Points, in no order, along strands that fork, close into loops and pass close to each other.
In the rows, zero is written as 128.
Points whose rows are less than 99.2 apart are linked; no others are. Some points are linked to none.
Rurem: [105 143 122 114  87 128  93  89 139 116  84 164 107 147  67 127 151 135
 127 135 110  87 117]
rutat: [145 129 157 121  96 123  92 105  93  87 143 163 142 118 150  55 138 102
 112  93 106 150 123]
likul: [100 149 159 148 178 142 190  91 170 107  76 135 112 105 122 191 116 105
 145 162 139 180 164]
kide: [112  90 127 118 158 120 139 155 157 169 149  96 112 152 123  65 115 153
 107  63 173 149 162]
beda: [120 123 123 120 168 143 127  50 135 175 130 122 152 116 143 138 154 172
 191 144 137  95 124]
mopas: [115 139 109 121 136  89 192 184 150  56 101 129 118 114 110 176  99  71
  86 200 132 165 105]
roriv: [ 88 123 118 126 126 101 173 181 142 169 139 117  85 127 171 120  76 163
 107  93 134 143 166]
Radun: [160 112  83  90 109  70 121 177 157  62 124 122 113 134 102 115 127 121
 128 167 149 156 113]
Pef: [101 112 122 129 161  98 139 165 157 128  84 102  74 179 122  92 116 165
  93 136 152 158 153]
golo: [140 140 127 104 171  98 149 132 118 100 150 114 171 112 165  99 159 127
 151 169 135 173  92]
giz: [ 87 152 132  73 158  99 132 119 152 106 149 181 161  95  94 138 149 142
 166 162 116 148  84]
nub: [105 154 156 116 100 163 104 117  77 142 147 152  99 155 120  78 133 103
 105 104 101 112 146]
degil: [ 71 131 144 106 177  92 138 142 160 110  97 159  97 152  68 102 118 141
 104  92 129 168 153]
zir: [ 83 141 119 122  98 109 140 119 165  92  67 168 102 111  93 164  97 127
 119 109 118 106 112]
luze: [ 94 128 151 148 128 182 150  93 140 197 120 120 101 117 146 177  94 129
 118  73 113  75 143]
zibi: [ 96 117  97 112 165  97 150 142 142 186 146 107 154 136 168 134 112 191
 179 131 132 128 106]
gavu: [136 117 160 121 116 187  77  91  81 147 178 144 142 150  94  41 168 102
 112 100 134 143 150]
Gena: [168 128  82 172 101 123 109  95 152 122  72 113 136 125 116 183 138 139
 145 172 149 105 118]
nef: [184 100 144 179  86 199  84  68  97 108 139 122 130 125  97 138 172 103
 141 119 141 123 130]
vav: [140 148 145 116 145 132 172 197 106  91 195 119 129 135 134 135 104  55
  75 115 143 181 156]
zade: [114 145 183 110 145 102 145  99 111  91 154 162 155 102 128 116 143  91
 133 104 127 182 128]
vazek: [ 85 192 189 115 136 165 122 132  83 192 184 147 158 156 178 128 117 121
  99 104  99 138 149]
bol: [ 92 145 138  73 177 100 157 169 139 136 154 125 128 136 121 116 124 156
 138 133 127 152 117]
tez: [187  87 102 126 102 122  84 133 113 162 193 116 166 117 122  72 133 155
 136  91 161 118 132]
Komet: [147 133  72  96  95 104 135 202 111 170 173 121 138 120 156 164 102 137
 132 142 120  89 105]
pul: [157 120 131 138  94 146  87  95 147 123  94 125 116 155 109 114 162 140
 156 193 122 105 119]
nimir: [152 154 126 106  76 135 128 142  92  89 180 149 166  72 121 155 132  61
  94 130  98 124 103]
zal: [109 148 177 150 155 122 154 114  97 158 150 117 154 116 197 104 123 117
 126  92 113 146 148]
melo: [ 97 139 178 139 170 131 161 142 121 124 140 126 133 152 144 120 128 103
 117 131 130 177 145]
luk: [140 119 108 112  87 106 116 186 132 121 122 147  70 146 138 112  79 127
  99  80 119 116 132]
Pefaz: [127 127 116 171 121 139 123  90 148 146  63 124 110 121 171 161 144 171
 144 129 101  78 125]
dase: [133 123 111 125 174  91 131 117 143 104 141 112 158 132 115  88 148 148
 156 139 163 180 111]
ruli: [187 122 134 171  84 191  88 139  71 175 173 101 133 148 135 153 118  89
  98  97 121  89 141]
puzol: [149 105 101 150 111 119  73  75 140 162  81 124 125 108 132 115 142 207
 138  81 101  64 132]
valid: [114 158 139 118  94 141 108 191  95 120 182 144 109 169 127  95  98  85
  65 100 117 154 154]
Notiz: [150 133 157 178 131 134 136  83 132  80  65 112 111 142 136 126 168  97
 129 202 122 170 121]
fudum: [143 137 125 183  91 148 122  84 138  82  40 139 109 125 113 196 134 102
 102 198 118 125 122]
lub: [164 129  97 161  80  90 104 122 125  69  76 155 119 107 151 102 135 132
 113 150 100 149  96]
sino: [112 120 165 130 155 190  92  90  95 175 168 131 115 179  97  79 151 116
 116  93 131 111 163]
Kaz: [168 100 140 151 160 127 146 139 132 106 143  81 133 157 150 119 146  97
 142 163 167 185 148]
Nobo: [101 126 121 148 139 152 111 116 134 129  87 118 113 165 116 121 139 136
 152 185 134 125 129]
Kog: [ 84 165 207 118 158 203 138 124  97 154 162 129 140 148 120 150 138  70
 126 125 113 130 138]
pigim: [181 119  85 124  55 146  67 160  79 132 151 130 125 128 124 133 132 109
 101 119 107  85 110]
pami: [129 137 140 119 124 106 110 151 102 128 141 149 150 109 166  68 144 134
 133 101 107 129 118]
bar: [ 88 153 182 111 153  88 166 100 147 107 133 162 165  74 109 112 143 124
 155  67 125 173 119]
Nuku: [205  72 123 184  96 164  60  87 107 147 124  86 125 140 102  76 158 157
 107  85 150  87 140]
tesab: [112 116 118 131 160 142 131 148 140 106  94 117  81 191  98  95 134 135
 128 172 142 150 140]
moni: [109  84 136 145 194 137 123  78 173 164  94 113  95 151  93  89 136 150
 132  62 176 120 160]
gerut: [101 123 158 142 155 143 160  80 156 148 105 123 123 116 128 165 114 137
 151  99 142 133 144]
zevo: [111 131 108 134 135 111 151 136 172  79  94 110 101 140  83 171 126 108
 136 169 176 166 155]
Sulab: [168 102 156 175 132 179 113  74 125 162 161  95 128 133 123 154 133 109
 131  54 147 113 165]
damuv: [ 78 122 158 127 149 123 150 110 160 121  92 143  72 137  93 114 124 130
 113  93 136 132 158]
Nur: [129 139 113 102 114 127 128 180 122  49 148 159 125 125  92 136 120  53
  82 149 126 176 122]
zarez: [146 151  82 110 135  85 146 131 153  94 156 132 184  77 127 186 156 118
 153 191 139 135  79]
gilig: [131 149 147 139  96 119 122 139  83  67  96 163 130 105 171 137 136  82
  87 164  72 141 108]
Latir: [136 119  80 128 124 114 122 126 177 112  65 118  72 153 115 159 103 169
 132 150 155 102 149]
zanuv: [118 136 150  92 142 136 101 106 108 146 192 137 183 112 112  74 153 137
 144  79 142 122 132]
Buf: [204  92  86 149  79 127  94 108 161  94 128 106 133 115  83 145 133 144
 143 122 169 116 136]
sabob: [ 99 147 169 112 151 155 106 115  82 175 157 127 142 160 130  56 128 125
 115 100 109 128 134]
lelem: [152 123 135 163 151  97 164 111 123 126 120 109 157  94 226 122 133 138
 147 131 121 157 123]
kasis: [102 153 177  97 145 160 102  80  93 126 181 154 158 126  89 102 146 103
 153 102 131 128 116]
batam: [100 162 138  96 154 112 149 176  64  97 134 148 134 137 151 129 136  81
  89 222  73 139 102]
venef: [110 133  85  96 121  96 142 193 146 172 152 133 116 120 158 145  85 169
 122 102 115 102 113]
budo: [133 131 126 112 189  76 191 196 131  84 151  91 148 132 157 138 128 102
 128 155 150 210 130]
fivuk: [167 130 154 141  85 161 109 102 113 140 188 125 174  87 118 117 141 103
 136  53 134 124 142]
fumul: [144 109  83 151 100 116 125 102 180 136  63 116  88 124 105 169 124 164
 121 102 158  80 148]
lazo: [138 164 136 108  77 140 107 210  66 147 183 135 113 157 152 120  83  87
  62 111  99 112 136]
ledot: [132 132 118 131 121 128 108 156  82 126 127 121 124 150 190  89 132 138
 121 180 101 135  99]
Vik: [ 96 151 135 110 116 152 114 100 113 164 129 149 135 115 136 130 136 146
 145 126  98  82 108]
Fup: [ 75 144 118  95 146  73 200 187 153  94 137 148 120 101 116 163 107 146
 126 142 145 170 112]
dumu: [133 135 151 139 147 143 177 144 111  94 147  99 134 117 173 171 131  62
 113 149 134 175 136]
Lotud: [112 103 140 138 190 133 137 106 170 189 145  96 118 162 121  93 141 163
 126  81 171 133 157]
des: [ 87 138 119 107 156 139 119 149 112 167 100 115  96 179 137 120 128 142
 132 192 107 104 127]
keb: [137 122 115 138 158 101 154 109 130 149 142 106 189  94 171 121 149 140
 174 146 141 160 122]
sel: [129 142 114 111 164  90 186 181 125  69 120 132 145 111 138 170 118  90
 107 159 130 177 114]
bege: [177 119 104 157  85 125  76  77 134  89  72 106 135 122 104 110 181 139
 132 169 120 120 105]
lov: [113 151 134 116 113 110 112 139 101 183 152 162 162 104 169  97 120 163
 119  74 107 119 119]
zuse: [176 114 120 142  89 160  96 160 113 174 155  94 102 173 141  98 118 140
 103  86 149  86 166]
kifur: [ 75 155 102  98 125 125 142 143 137 134  97 179 108 115 119 185 102 145
 141 193  96  99  90]
keza: [148 115 111 140 117 136 129 140 134 181 114 105 108 137 156 128 104 183
 138 109 133  96 134]
lifi: [140 115 123 114 137 129 112 143 118 155 178 116 171 123 138  93 124 137
 153  88 155 142 143]
kom: [ 54 147 140 102 159  91 175 175 162 155 147 143 100 121 109 138  80 153
 117  83 131 130 124]
peb: [ 61 112 191 142 179 142 156  91 149 139 101 150  92 161 119  93 126 121
 107  62 131 148 163]
fata: [ 73 139 141 114 182 130 145  73 159 184 123 129 168 120 112 138 128 174
 190 117 132 119 120]
ruk: [150  94 110 135 100  98  96  80 164 134  82 146 112 130  78  80 136 162
 115  70 146  82 152]
rupe: [ 58 166 125  80 143  79 149 163 129 103  82 172 109 126 130 131 106 159
 137 158  99 136 108]
fumo: [105 130 108 110 110 114 131 156 128  90 121 141 116 122  93 149 109  86
 116 135 128 145 133]
Som: [155 132 150 121 111 179 112 127  78 162 211 122 176 115 120 126 147  92
 131 102 128 117 129]
Tifi: [172  93  96 172 138 131 117  74 179 164 102  86 140 106 136 156 141 187
 172 114 163  95 139]
pufab: [116 138 111 119 160  72 157 156 171  87 102 113 129 143 101 164 118 152
 148 192 169 176 122]
Sizul: [157 120 104 148 146  80 185 151 145  99 151 102 169  69 202 142 112 133
 150 131 136 163 131]
kivuf: [156 127 114 130  97 163 101 141 105  83 117 112 109 141 122 155 135  92
 107 207 136 118 107]
bafif: [157 104 155 136 111 100 101 118 120  84 138 142 122 123 113  44 143 128
 111  76 153 138 128]
sekat: [ 79 151 106 104 160 108 134 147 154 149  58 150 102 168 142 127 134 171
 152 198 109 117 124]
Dupu: [169 119 110 130 109 129  98  99 121  80 165 121 175 121 115 122 160 106
 168 178 144 147 114]
tosod: [139 108 174 167 119 155 114  74 120  76  95 131  95 147 111 102 151  94
 101 102 130 150 147]
palum: [146 106 121 153 130 166  96  44 155 127  62 113  78 180  86 119 160 158
 116 139 126  84 157]
bazip: [132 147 186 148 116 182 119  66  91 111 150 126 151 101 130 145 159  82
 142 120 117 137 137]
raz: [195  88  91 104 103 130 100 131 136 120 165 106 143 116  80 134 128 119
 151  92 181 119 132]
mupo: [137 144 139 117 148 175 120 151 110 192 214  95 136 166 154 137 105 101
 109  88 151 134 189]
vepib: [164  93 123 195  96 140  96  58 134 149  68 137 126 107 155  97 155 177
 122  61 111  80 122]
Sado: [160 139 103 117  93 113 127 222  90 139 163 121 118 144 190 131  91 106
  70 128 106 108 130]
ruru: [124 129 154 144 130 168 129  72 105 177 162 127 183  89 160 137 134 139
 164 113 102 110 123]
mar: [141 147 133 108 104 113 140 162 113  66 179 156 155  87 114 152  91  46
  84 115 120 155 127]
Moga: [150 137 129 157  95 102 134 125 124  74 101 140 134  99 179 134 134 114
 104 141 112 156 122]
Bira: [ 91 141 143 103 150  95 204 138 167 105 115 136 121  91 104 200 109 120
 129 131 149 160 134]
kal: [141 129 101 106 167 101 159 183 104 155 193 101 180 113 184 139 131 126
 161 174 133 143  99]
zogi: [169  93 110 185  82 139 113  87 146  92  64 137 114 112  92 157 122 121
 107  86 114 110 122]
Bage: [104 135 121  91 113  84 112 162 141 146 113 148  87 142 143  81  92 157
  99  58 107 104 138]
Sug: [152 102 108 121 134 109 100 136 138 118 134 122 144 133 109  73 154 143
 156 143 150 137 119]
ridif: [ 83 142  99 117 171  84 137 151 155 148  74 122 125 157 154  92 135 200
 161 193 129 153 106]
Sir: [171 120 147 172 109 187  90  46  96 133 149 122 164 106 104 123 168 132
 153  99 112  89 117]
Zak: [127 125  82 114 134 124 155 145 155 127 114 123 120 129 109 202  90 128
 132 166 138  98 129]
tokov: [205 107 128 157  53 179  65 152  72 138 167 114 142 135 116 106 137 111
  97  93 117  99 115]
bareg: [164 109  88 134  99 147 106 123 112 161 134 113 127 119 133 133 128 166
 141 110 116  69 114]
vafat: [ 66 175 145 103 151 108 177 161 119 119  94 163 129 128 172 140 103 132
 135 189  76 130  98]
popaz: [105  99 121 101 185  65 149 171 174 152 130 116 128 140 141  95 102 189
 145 125 174 147 132]
Bip: [151  98 135 135 156 188 106  73 117 177 158  90 135 163  81 109 145 131
 156 120 164 118 152]
vike: [125 133 125 174 133 154 104  45 173 136  56 117 109 152 103 139 179 151
 130 180 124  98 137]
sopil: [134 158 119 113  95 124 141 181  78  95 131 144 140 114 174 133 127  75
  85 195  65 112 100]
Mosum: [159 150 118 103 123 135 129 134  68 108 177 117 167 104 160 141 150  78
 145 196 109 124  95]
bukot: [111 116 121 128 159 122 132 133 142 200 147 113 135 122 171 109 116 176
 153  90 136  97 138]
fozat: [145 126  92 107  82 165  98 142  93 121 122 124 122 158  91 170 144 104
 124 227 101  84 108]
Sidu: [205  69 110 182  63 140  77  84 122 113 110 108 117 157  93  86 179 147
  97 127 147 110 129]
leb: [187 117 121 161  71 169  92 109  99  87 140 119 147 117 117 134 174  97
 124 142 113 124 101]
Mep: [149 111  79 132 141 131 145 178 134 116 140  88 113 154 161 155 117 114
 155 201 162 152 141]
gasu: [167  98  91 115  94 120  75 135 121 154 158 118 142 112 111  82 137 172
 159  86 137  69 108]
debep: [ 85 128 151 134 133 153 145  61 160 172 117 146 120  89 107 180 114 140
 149  67 115  90 141]
gab: [ 82 145 146 112 113 130 110  76 145  99  82 186 117  92  79 145 134 134
 136 108  97  94 111]
Fene: [165  86 132 154 147 152 126  94 128 119 155  84 143 137 121 103 157 102
 154 138 176 164 162]
dades: [ 47 172 186  98 153 118 182 147 128 100 135 172 128 106 115 148 106  96
  97 117 110 175 134]
bebib: [154 117 127 166 128 125 155 109 118 163 144 105 143  93 219 138 112 149
 151  85 131 127 135]
Kepev: [163 112  57  99 105  89 132 188 155 137 148 102 141 103 140 153 100 164
 145 145 149 102 105]
nolot: [116 129 146 129 165 137 140 132 165 100 137 112 126 142  72 168 137  97
 147 132 169 163 157]
pud: [142 121 199 175 120 213 114  60  97 113 134 132 117 149 127 140 157  75
 109 123 120 140 153]
Lusi: [141 118 152 182 132 159 127  65 152  66  81 127 117 142 107 134 164  83
 130 152 129 148 155]
Gan: [155 127 163 177 105 181 109  70 112 188 154 126 133 112 128 153 124 124
 110  37 122  84 140]
Zut: [ 94 156 123 141 149 171 141 109 125 179  96 146 111 134 140 190 107 137
 154 156  98  81 124]
Kas: [152 121  73 101 109  59 139 193 150  75 108 149 136 104 139 141  87 119
 112 147 134 141 114]
lik: [121 151 168 151 123 133 151  74  92 151 151 132 162  88 201 132 138 138
 130 105  89 127 124]
sizek: [156 127 147 156  71 192 110 127  94 152 167 128 135 124 140 155 117 110
  98  54 115  78 133]
mabav: [142 125 141 128 117 133 151 175 123  82 152 125 105 150 121 131  94  76
  95 102 166 168 168]
Gupem: [144 109  61 114 110 106  98 150 157 135  88 138  91 145 105 116 124 171
 141 149 154  99 132]
Buk: [ 99 118 135 120 186  73 125  92 179 127  74 131 130 153 109  77 145 181
 156 117 144 164 128]
fiz: [ 71 148 171  91 125 112 139 162 152 116 159 155 107 139  82 125 100 100
  96  67 139 169 140]
sabol: [149 141 154 129 107 208  98 124  71 138 168 120 127 165  99 140 143  94
 128 185 107  80 113]
totan: [159 101 108 127  90 137  77 144  98 185 122 102 112 164 143  67 127 161
 116  90 118  50 140]
fip: [161  93 140 149 139 172 103 108 123 168 192  91 147 146  87 107 139 117
 137  69 173 116 166]
luzar: [147  94 101 136 164 134 126  82 146 174 143  81 163 119 139 124 153 179
 187 135 174 102 135]
zimem: [ 85 162 120  46 129 104 152 187 125  95 161 185 149 110  82 140 106 108
 125 136 104 144  96]
rifa: [ 90 124 137 119 145  64 126 108 173 107 103 153 130 114 107 107 127 156
 151 105 130 155 131]
Pugo: [145 102 142 146 136 160 110  81 133 149 120 124 116 139 103  98 147 125
 134 108 138 115 139]
gosu: [108 154 170 134 147 180 129 118 102 215 186 109 151 146 169 135 117 122
 108  72 131 132 158]
kib: [ 96  99  98  98 132  83 148 187 152 181 131 118  88 151 125 114  92 174
 131  88 137 126 131]
nupam: [ 84 160 196 108 147 185 132  87 102 118 154 168 138 118  99 126 136  79
 113 109 127 156 137]
sus: [ 99 144 121 108 168  58 196 202 177  72  97 128 137 122 112 147 123 147
 123 178 130 189 111]
rofi: [150 127 149 142 114 159 142 138 108  83 138 126 130 125 134 150 111  64
  88 125 126 147 139]
Tisuz: [ 84 141 146 116 120 105 179 164 133 145 175 137 140  91 155 142  95 121
 102  75 112 142 137]
bevit: [137 125 111 195 115 137 107  70 159 142  46 104 104 166 163 131 155 166
 135 171 119  87 127]
Ranas: [103 128 160 139 171 127 156 124 123 126 143 132 125 128 151 102 115 143
 128  81 130 157 164]
zegob: [ 71 177 160  84 176 106 174 193 110  95 117 153 130 128 148 122 117 111
  99 193  83 151 111]
Gul: [104 126  97  96 177 101 111 124 163 182 126 107 161 148  99  94 128 209
 194 137 159 119 115]
meli: [174 116  75 172  97  90 123 132 170  98  48 112 109 122 138 182 112 142
 107 156 135 107 118]
fud: [ 83 159  94  94 110  86 146 143 154  95  43 174 100 113 111 148 105 147
 108 160 100 125 105]
lepe: [112 145 123 107 148 108 125 144  98 156 103 122 132 124 186  94 138 173
 148 176  91 108  89]
vup: [140 115 161 166 100 155 148 110 130  72  99 124  92 134 119 140 113  66
  95  99 145 151 155]
Lupo: [118 141 143 177 128 185 167 128 126 162 112 118 101 119 172 181  94 122
 110 108 106 113 154]
pim: [193  97  69 185  90 123 100  99 166 131  91 111 147 115 112 159 134 169
 149 127 155  93 132]
Zuzug: [173 107  82 112  51 138  67 143 118 113 125 146 115 122  75 115 121 143
 124 101 120  84 116]
Rosi: [145 113 100 144 108  87 170 154 174  63  90 129 103 120 105 177  99 100
 100 144 154 169 149]
dilo: [131 132  89  99  76 131  75 121 118 130 117 153 124 124  56 131 130 146
 150 133 106  70  99]
getet: [106 168 160 121 134 188 145 149  81 163 185 126 133 141 158 150 114  84
 111 131 105 131 144]
Guf: [159 123 114 130  76 120  84 189 111 156 143 128  90 154 152  99 109 143
  80  85 119  97 146]
potem: [116 151 102  89 154  87 145 168 118 160 147 121 160 106 187 118 137 162
 161 186 105 139  88]
tok: [ 66 137 177 103 153  96 153 126 151 128 164 163 145  97  90 105 112 123
 127  62 149 175 128]
Zat: [159  94 134 163  80 164 110  85 142 110 113 146 115 100  94 146 109 117
 114  48 119 110 144]
gurun: [181  73 114 168 109 167  95 108 113 168 133 103 102 150 122 118 128 154
 105  64 153  81 167]
fudiz: [154 147  82 114 100 145  94 149 115 130 105 131 126 150 141 138 135 131
 154 208 113  91  90]
minuf: [142 145 141 148  91 189  96 103  78 139 128 117 117 150 152 131 145 106
 128 158  83  96 111]
dava: [148 114 170 181  91 201 111  56 104 105  86 136  97 161 112 144 155  90
 111 153  89 127 137]
likol: [126 113 130 147  91 161  88  51 142 109  51 145  87 148  61 132 161 147
  97 136 113  72 130]
los: [199  83 124 187  86 131  71 100 110  85  94 119 108 134 137  72 175 147
  88 138 102 122 118]
dakep: [113 133 164 171 171 129 176  57 185 123  81 124 124 115 128 154 138 126
 156 115 151 169 153]
Mupi: [100 129 147 102 141  87 149 184 137 103 123 147  96 152 108  97 104 117
  87  95 143 174 149]
vemi: [102 129 116 128 150  95 142 152 124 130 103 120 108 129 170 116 131 154
 143 131 115 148 138]
Gokeg: [ 71 138 130 125 148 157 126 100 119 189  95 149 112 139 150 132 108 169
 152 128  86  75 130]
Piras: [110 108 117  98 156 162 104 135 138 127 120 123  93 187  53 116 143 131
 136 163 159 135 137]
bera: [136 105 112 138 124 139  95 103 151 112 118 129 100 170  60 118 146 133
 132 119 147 120 153]
vab: [136 105  98 119 112 143 111 183 100  90 118 108  89 170 131 137 100 104
 112 195 130 123 125]
Nerib: [ 79 154 179 142 174 136 194 125 134  99 111 124 100 124 122 161 118 101
 126 139 134 179 157]
dusul: [180 115 122 135  61 160  90  80  81 130 165 132 165  93 103 110 173 113
 148  80 120 104 111]
fem: [112 149  80  96 103 122 106 150 128 117  90 154 126 124 109 152 118 135
 132 201  98 104  88]
Moda: [ 93 140 134 114 138 126  98 136 118 154 123 128  87 163 143  59  99 160
  90  89  95 100 151]
zer: [ 63 128 127  88 150  97 164 128 196 157 128 128 113 119  99 165  94 169
 147 102 145 129 133]
toti: [116 112 116 136 154 136 117  69 183 161  60 116  89 146  78 115 140 170
 136  90 166  77 151]
viku: [121 146 131 109  87 144 116 148  89 156 123 158 117 127 168 125 114 132
 108 132  87  87 113]
Mel: [133 117 124 148  96 143 119  78 155 154 118 132 134  97  90 173 124 137
 139  65 128  77 143]
visu: [ 89 166 164  84 177  95 195 192 125  87 172 162 176  91 128 141 129 110
 117 137 111 175  99]
zekes: [ 82 164 143  89 176  76 155 148 119 113 128 171 174 118 136 135 150 146
 163 187  98 147  69]
Nof: [154 121 137 161 152 110 168 158 142  73 143  91 142 117 164 170 134  79
 131 170 164 192 157]
Bak: [120 139 148  90 195  63 173 178 155 126 179 116 148 110 138 131 116 135
 148 107 138 172 118]
gutul: [155 127 141 189 101 141 112  52 123 132  69 122 127  99 154 148 150 171
 135  93 104  77 100]
papaz: [127 132 116 130 167  78 216 182 149 119 129  93 144 110 193 152 104 117
 138 129 150 184 126]
bosog: [102 114 125 105 191 130 140 171 126 156 127  92 129 192 151  97 143 162
 170 203 141 146 115]
tokim: [164 108  90 169  76 108 129 125 172  81  71 129 106 110  97 174 114 113
 117 129 141 137 130]
zire: [181 107  97 125 114 145 109 152 122 130 159 114 129 150 106 119 136 118
 148 148 159 113 129]
bobe: [ 93 117 102  94 172  97 131 125 206 170 124 118 139 136  71 139 122 187
 170 117 162 125 124]
Fasib: [147 120 158 150  87 151 128 121 128  86 107 146  87 105  85 137 107  89
  93  48 134 131 139]
Kan: [135 107 163 154 163 167 134  98 143  88 151 105 127 138  80 123 145  90
 154 160 174 174 154]
sogoz: [126 130 125 159 127 151 180 126 123 172 143 103 134 104 215 186  94 120
 143 104 117 124 152]
Bot: [142 121 102 136 115 133 125 185 102 127 138 111 113 148 214 128 100 116
  99 154  88 138 120]
tos: [191 109 143 127  82 171  89 127  76 128 207 111 146 144 111 122 150  78
 126 145 130 120 127]
rinev: [160  99 114 133 104  82  86 108 158  86 112 152 120 114  77  73 147 136
 119  62 156 125 137]
nav: [149 127  82 109 109  48 140 172 160 129 127 128 147  88 141 131  99 145
 151 154 150 147 117]
zus: [152 114  73  87 144  95 111 161 137 156 163 105 149 110 135 129 136 175
 186 158 156 111 114]
leten: [106 172 137  91 113 130 125 157  65 139 133 166 142 118 171 122 118 102
  88 165  71 106  98]
Natet: [105 139 141 144 110 104 157 151 152 154 132 124 118  96 185 146  82 156
 105  65 107 128 145]
gav: [153 129 153 158  86 167 110  77  73  86 137 136 151 103 127 161 166  79
 124 141  84 136 104]
Suni: [112 135 151 126 136  80 132  79 148  96 112 164 145  66 144  89 142 150
 147  98 119 173 120]
bebar: [124 122 163 151 123 102 159 100 142 111 118 132 145  92 157 117 122 126
 126  84 134 148 140]
Sim: [134 147 151 144 144 175 131 103  96 194 152 109 142 134 183 137 128 127
 143 140 102 108 122]
Tivut: [132 160 148 161 112 205 122 115  70 169 131 120 116 147 191 149 110 110
 110 138  87  86 136]
Fot: [ 50 152 168  88 182  85 201 166 150 136 141 155 133 123 101 149  96 125
 109 103 124 180 130]
modib: [141 115  89 124 142 114 154 194 125 104 133 105  95 136 142 156 104  99
 104 181 130 138 131]
Kore: [127 135 118 107 128 120 118 104 139 108 142 141 160 116  88 140 155 123
 174 153 130 134  95]
Zit: [134 158 111  98 104 123 109 137  89  98 172 151 170  83 136 156 118  87
 119 177  84 108  76]
Lem: [149 143 138 112 113 159 111 148  78 114 194 124 152 118 132 108 149  66
 118 170 127 144 116]
rada: [172 128 120 137 158 119 124 107 111 100 147 114 182 128 128 133 173  95
 169 214 161 172 101]
kubap: [119 120 123 140 176 107 127  94 168 138  96 105 132 139 117  84 157 158
 150 155 186 157 140]
peme: [105  88 120 116 188  81 137 159 180 152  95 113  97 157 130  65 113 177
 123  88 169 156 149]
Lok: [108 149 135  67 131  90 135 175 117  61 160 149 146 110  99 119 125  84
 113 141 127 174  91]
mit: [175 102 115 180  61 109  77  81 128  68  51 156 120 114 122  89 163 133
 102 144 104 126 109]
kimaz: [148  82  97 143 107 129  97  82 157 160  69 118  85 141  74 125 133 178
 113  79 137  57 152]
rora: [ 64 164 141 114 132 149 160 119 120 144  84 163 107 119 136 185 100 139
 116 170  90  84 120]
Siter: [106 165 146  78 142 107 142 184  87 142 169 152 151 105 167 120 114 114
 107 142  95 145 100]
lubi: [150 125 101 120 176 110 152 176 123 120 159  89 150 130 168 151 152  98
 155 204 137 146 114]
Zelo: [103 134  93  76 119  96 139 166 140 106 134 166 129 110  86 162 104 125
 135 140 129 118 101]
Muz: [119 168 155 111 124 124 152 173 120 153 207 133 152 114 139 158 107  92
 100  97 139 143 141]
Kizo: [118 124  81 104 140 105 120 158 141 156 123 134 116 147 121 127 112 160
 158 152 142 110 111]
gopet: [103 141 173 129 117 164 113 160 115 134 151 143  87 183 132  81 123  88
  96 114 109 143 148]
riz: [122 123 113 107 157 113  94  93 154 188  99 128 143 140 130 110 158 192
 181 153 147 101 112]
folo: [ 75 144 142  73 174 107 157 168 127 178 163 129 158 119 151 149 105 166
 161 132 122 122 107]
libeg: [150 127 143 103 173 116 118 135  90  96 183  89 171 133 127  94 174 111
 149 189 151 176 109]

A fork is a point with three links, a tip a point with one. Leave the first point through the second and follow the links. Name the first fork or tip that comes.
ledot / Bot: gavu
tez / lifi: mupo
dava / pud: Nur
lazo / Sado: leten
tesab / Piras: Rurem
Mosum / Lem: dava
dilo / Zuzug: tesab
nupam / kasis: Bak

A piece is all that can be reached along the links. How many separate loops has the piece of each point below (a circle has one, a figure eight two, a Y none), and how many tips (points with one link)?
Sim: loops 3, tips 10
zir: loops 1, tips 10
fivuk: loops 1, tips 1
lifi: loops 0, tips 2

Name the points in between on the shortest way along the links from the first point to the second, in order.
mit / kib: bege, pul, Nobo, tesab, Pef, peme, kide, Lotud, moni, toti, kimaz, fumul, Latir, Gupem, Kizo, zus, Kepev, Komet, venef
ruru / luzar: lik, zal, Ranas, bebar, Suni, rifa, Buk, kubap, dase, Sug, zire, raz, Buf, pim, Tifi
mupo / Bak: gosu, vazek, getet, Kog, nupam, kasis, zanuv, lifi, tez, gasu, bareg, keza, bukot, zibi, folo, bol
dakep / Fot: gerut, debep, Mel, Zat, zogi, tokim, meli, Gena, pim, Tifi, luzar, beda, riz, Gul, bobe, zer, kom
Kaz / degil: Nof, dumu, rofi, vup, Fasib, Zat, Mel, debep, gerut, dakep, likul, Nerib, melo, Ranas, bebar, Suni, bar, tok, fiz, Mupi
gav / Lok: leb, nef, Sir, dusul, fivuk, Som, tos, Lem, Mosum, Zit, nimir, mar, Nur
